The views of a scene show one set of named points, each view turned or mirrored, and shifted as a whole, with a little noise and some points left out.
In the rows, zero is written as 128.

Scene 1
View 1
(29): [136, 134, 135, 115, 148, 143, 148, 124,  81, 123, 127, 120, 120,  90,  94,
 140, 134, 132, 135, 163, 122, 102]
(158): [175, 130, 129,  83, 160, 155, 130, 138,  77, 118, 137, 107, 132,  98, 110,
 121, 126,  91, 135, 186, 110, 118]
(199): [109, 156, 165, 117, 125, 145, 192, 113,  88, 120, 128, 144, 132,  94, 138,
 101,  85, 131, 102, 130, 168, 105]
(182): [115, 149, 135, 117, 125, 156, 165, 102, 124, 116, 117, 130, 116, 115, 114,
 134, 117, 154, 121, 133, 139, 118]
(221): [127, 135, 151, 119, 145, 135, 183,  99,  52, 141, 124, 129, 129,  65, 101,
 104, 106, 123, 115, 152, 162,  82]
(53): [163, 142, 141,  86, 149, 155, 143, 138,  88, 112, 137, 117, 135, 106, 128,
 112, 110,  94, 123, 171, 123, 124]
(126): [107, 154, 167, 123, 132, 137, 179, 135,  81, 114, 134, 142, 129,  93, 132,
 118, 101, 132, 111, 139, 150, 103]
(147): [139, 144, 155, 101, 141, 147, 173, 117,  72, 125, 131, 129, 138,  88, 129,
  94,  93, 105, 110, 153, 155, 106]
(155): [175, 155, 121,  55, 126, 188, 154,  88, 147, 111, 120, 116, 143, 141, 157,
  73,  78,  96, 103, 144, 149, 159]
(107): [164, 149, 117,  71, 125, 182, 155,  79, 146, 118, 114, 115, 132, 134, 138,
  91,  94, 115, 110, 142, 146, 147]
(135): [114, 151, 153, 117, 130, 146, 178, 111,  95, 121, 125, 136, 126,  98, 125,
 115, 102, 137, 112, 135, 154, 107]
(172): [138, 147, 144, 104, 140, 150, 148, 138, 100, 108, 133, 126, 126, 110, 124,
 131, 118, 121, 126, 157, 123, 121]
(54): [181, 135, 132,  73, 153, 159, 149, 113,  77, 126, 133, 110, 142,  95, 122,
  88, 101,  81, 119, 176, 138, 120]
View 2
(135): [136, 168, 126, 115, 151, 148, 126, 166, 137, 111, 125, 105, 131, 105, 132,
 120, 122, 117, 144, 165, 131, 116]
(126): [127, 171, 141, 113, 157, 162, 129, 168, 150, 113, 130, 107, 141, 105, 129,
 107, 126, 121, 145, 164, 135, 121]
(182): [143, 145,  91, 140, 149, 137, 139, 148, 142, 107, 131, 102, 101, 129, 132,
 139, 131, 141, 147, 160, 124, 119]
(107): [139, 151, 128, 140, 128,  92, 147, 112, 142, 106, 140, 113,  91, 123, 170,
 168, 150, 129, 110, 111, 107, 108]
(199): [141, 187, 143, 107, 148, 146, 118, 172, 146, 111, 133, 100, 138,  91, 139,
 124, 132, 113, 136, 161, 129, 118]
(53): [ 99, 132, 165, 128, 149, 136, 159, 116, 144, 112, 127, 134, 129, 138, 146,
 107, 124, 118, 125, 123, 128, 107]
(221): [126, 161, 137, 100, 147, 135, 124, 166, 106, 115, 104, 124, 151, 103, 134,
 106,  97,  86, 147, 169, 135,  98]
(147): [120, 165, 160, 107, 145, 135, 133, 147, 131, 112, 123, 121, 144, 105, 145,
 114, 118, 100, 130, 142, 128, 106]
(155): [134, 161, 155, 136, 125,  87, 151, 103, 153, 105, 150, 116,  94, 117, 181,
 170, 161, 127,  95,  94, 104, 108]
(172): [112, 135, 138, 134, 155, 150, 153, 131, 152, 111, 130, 120, 123, 137, 134,
 108, 127, 132, 138, 142, 130, 117]
(54): [102, 136, 172, 118, 136, 109, 153, 112, 120, 112, 118, 143, 133, 127, 159,
 117, 116,  95, 116, 114, 122,  93]
(158): [ 88, 108, 157, 132, 149, 132, 168, 106, 127, 112, 116, 149, 131, 154, 143,
  96, 109, 110, 131, 123, 129,  98]
(29): [111, 121, 118, 131, 155, 148, 149, 139, 124, 111, 111, 129, 128, 144, 125,
  99, 101, 117, 154, 161, 134, 107]
View 3
(221): [144, 128, 123, 115, 101, 137, 152, 125, 122, 155, 115, 134, 117, 176, 110,
 118, 126, 125,  75, 172, 123, 135]
(126): [166, 146, 124, 131, 103, 134, 171, 133, 122, 128, 133, 125, 125, 132,  96,
  96, 156, 122,  90, 169, 126, 122]
(182): [139, 139, 113, 136,  83, 142, 145, 147, 117,  99, 118, 110, 134, 115, 125,
  72, 139, 129, 102, 156, 164, 122]
(199): [172, 148, 124, 139,  93, 142, 159, 147, 142, 132, 139, 123, 126, 137,  95,
 111, 147, 125, 105, 175, 123, 131]
(107): [ 92, 143, 111, 152,  90, 165, 129, 145, 137, 103, 125,  88, 166, 109, 144,
 144, 135, 134, 174, 167, 155, 141]
(172): [118, 138, 117, 127, 115, 134, 171, 112,  99, 111, 119, 110, 144, 112, 124,
  95, 163, 124, 107, 159, 144, 117]
(135): [158, 141, 121, 132,  91, 139, 155, 141, 128, 126, 127, 122, 127, 136, 106,
  99, 140, 125,  94, 169, 137, 127]
(29): [113, 125, 116, 112, 109, 128, 162, 106,  88, 124, 102, 119, 131, 139, 131,
  84, 146, 124,  77, 155, 151, 117]
(53): [ 97, 134, 118, 125, 128, 138, 173,  96,  99, 125, 119, 109, 154, 121, 128,
 129, 167, 121, 123, 164, 132, 123]
(155): [ 92, 148, 112, 158,  99, 166, 138, 139, 141, 104, 134,  84, 175,  99, 140,
 161, 150, 133, 191, 171, 146, 142]
(158): [ 73, 124, 116, 112, 135, 132, 171,  80,  80, 131, 103, 111, 152, 130, 142,
 126, 162, 121, 111, 160, 137, 120]
(147): [135, 138, 122, 128, 112, 143, 162, 120, 124, 142, 128, 122, 135, 147, 109,
 134, 148, 123, 110, 174, 119, 133]
(54): [ 84, 129, 117, 123, 127, 146, 159,  96, 108, 142, 114, 112, 155, 146, 135,
 159, 149, 125, 132, 170, 123, 134]
View 4
(147): [128, 134,  93, 129, 128, 129, 118, 103, 136, 148, 155, 126, 134, 133, 152,
 142, 105,  87, 127, 133, 160, 149]
(54): [157, 133, 108, 136, 115, 106, 125, 120, 114, 154, 157, 147, 123, 121, 134,
 146, 100, 112, 143,  94, 155, 138]
(199): [108, 129, 100, 123, 139, 149, 119,  87, 155, 137, 151, 102, 156, 145, 173,
 135, 114,  77, 122, 156, 161, 164]
(53): [141, 128, 127, 138, 107, 119, 128, 118, 125, 137, 144, 128,  98, 133, 143,
 141,  90, 108, 144, 103, 157, 149]
(158): [144, 134, 129, 150, 109, 106, 122, 134, 114, 137, 140, 148,  78, 140, 130,
 137,  93, 103, 144,  85, 151, 139]
(182): [106, 122, 149, 143, 141, 136, 129, 105, 147, 113, 130, 107, 143, 178, 174,
 112, 131,  79, 139, 117, 142, 166]
(135): [106, 131, 111, 134, 144, 142, 118,  97, 152, 131, 143, 113, 142, 158, 168,
 126, 121,  69, 124, 141, 155, 160]
(29): [112, 139, 128, 154, 136, 122, 114, 127, 134, 124, 131, 139,  90, 170, 147,
 120, 117,  69, 129, 105, 145, 147]
(221): [109, 148,  81, 140, 155, 128, 103, 110, 144, 146, 150, 143, 126, 153, 151,
 128, 124,  54, 111, 138, 154, 143]
(126): [102, 133, 109, 131, 132, 148, 117,  95, 155, 131, 144, 106, 122, 151, 167,
 133, 105,  71, 120, 151, 163, 163]
View 5
(172): [106, 145, 107,  99, 110, 136, 147, 103, 148, 124, 116, 120, 119, 141, 139,
 131, 116, 111, 140, 167, 130, 142]
(126): [109, 117,  80, 107,  96, 136, 125, 124, 149, 106, 117, 112, 160, 137, 126,
 149, 108, 102, 151, 146, 139, 158]
(182): [125, 121,  94, 128, 107, 140, 132, 116, 167, 143, 121, 133, 129, 144, 150,
 119,  96,  88, 130, 144, 139, 134]
(158): [101, 151, 139,  79, 108, 113, 166,  89, 129, 101, 116, 109,  75, 143, 118,
 121, 146, 129, 144, 194, 137, 134]
(107): [117, 123, 135, 126, 122, 161, 166, 108, 138, 157, 177, 133, 130, 119, 148,
  97, 123, 128, 126, 141, 121,  91]
(53): [ 99, 148, 124,  86, 110, 134, 162,  98, 129, 111, 130, 112, 112, 134, 126,
 129, 137, 132, 145, 176, 128, 133]
(221): [130,  80, 101, 109,  81, 108, 123, 130, 141,  82, 125, 106, 131, 139, 101,
 133, 128, 103, 151, 151, 162, 146]
(54): [106, 122, 142,  89, 104, 127, 165, 104, 117, 100, 153, 107, 107, 126, 109,
 116, 151, 143, 145, 172, 136, 117]
(199): [115,  99,  83, 116,  94, 145, 124, 133, 145, 108, 138, 113, 177, 126, 123,
 143, 110, 107, 150, 133, 138, 147]
(155): [104, 131, 141, 117, 126, 174, 176, 104, 124, 155, 193, 130, 143, 106, 145,
 100, 133, 147, 131, 142, 110,  86]
(135): [120, 104,  87, 118,  94, 134, 125, 126, 152, 113, 125, 118, 151, 137, 128,
 137, 108,  99, 145, 141, 143, 146]
View 6
(155): [124, 128, 125,  77, 131, 155, 135,  92, 114,  89, 139, 110, 134, 133, 181,
 101,  98, 157, 114, 153, 125,  61]
(147): [130, 129, 101,  86, 139, 140, 128, 145, 122, 133, 137, 146, 144, 131, 112,
 121, 146, 119, 119, 129,  86, 113]
(53): [125, 136, 128,  71, 111, 163, 121, 155, 121, 127, 176, 136, 142, 132, 126,
 127, 143, 143, 132, 110, 103,  99]
(29): [124, 154, 115, 114, 120, 146, 114, 167, 134, 146, 163, 153, 154, 151,  93,
 135, 157, 136, 161,  95, 121, 124]
(199): [129, 137,  75, 108, 141, 131, 151, 128, 149, 129, 110, 160, 138, 134,  98,
 116, 144, 120, 108, 137,  95, 113]
(135): [126, 144,  85, 118, 136, 134, 140, 137, 146, 134, 121, 159, 143, 143,  94,
 120, 147, 126, 127, 124, 108, 117]
(221): [132, 136,  95, 108, 155, 121, 116, 157, 118, 151, 125, 156, 158, 144,  89,
 126, 158, 102, 138, 122,  85, 135]
(172): [122, 149, 112,  97, 107, 162, 133, 151, 144, 130, 165, 148, 140, 137, 108,
 127, 145, 150, 137, 105, 118, 104]
(54): [130, 126, 137,  64, 133, 149, 105, 150,  95, 127, 168, 123, 151, 133, 141,
 124, 136, 128, 134, 122,  93, 101]
(107): [121, 141, 125, 105, 134, 147, 127, 101, 118, 101, 139, 117, 143, 146, 166,
 108, 104, 157, 138, 140, 141,  73]
(158): [124, 140, 142,  71, 109, 165, 102, 171, 108, 134, 193, 131, 152, 138, 124,
 134, 149, 143, 152,  96, 105, 107]
(182): [120, 161,  96, 139, 125, 142, 138, 130, 157, 126, 132, 154, 145, 153, 105,
 121, 134, 149, 148, 116, 144, 104]

Which points are out of place in each view (at most two, in the order of its rows)? Write none if all are in place.
view 1: (135)
view 2: (182)
view 3: (107)
view 4: (221)
view 5: (158)
view 6: (155)
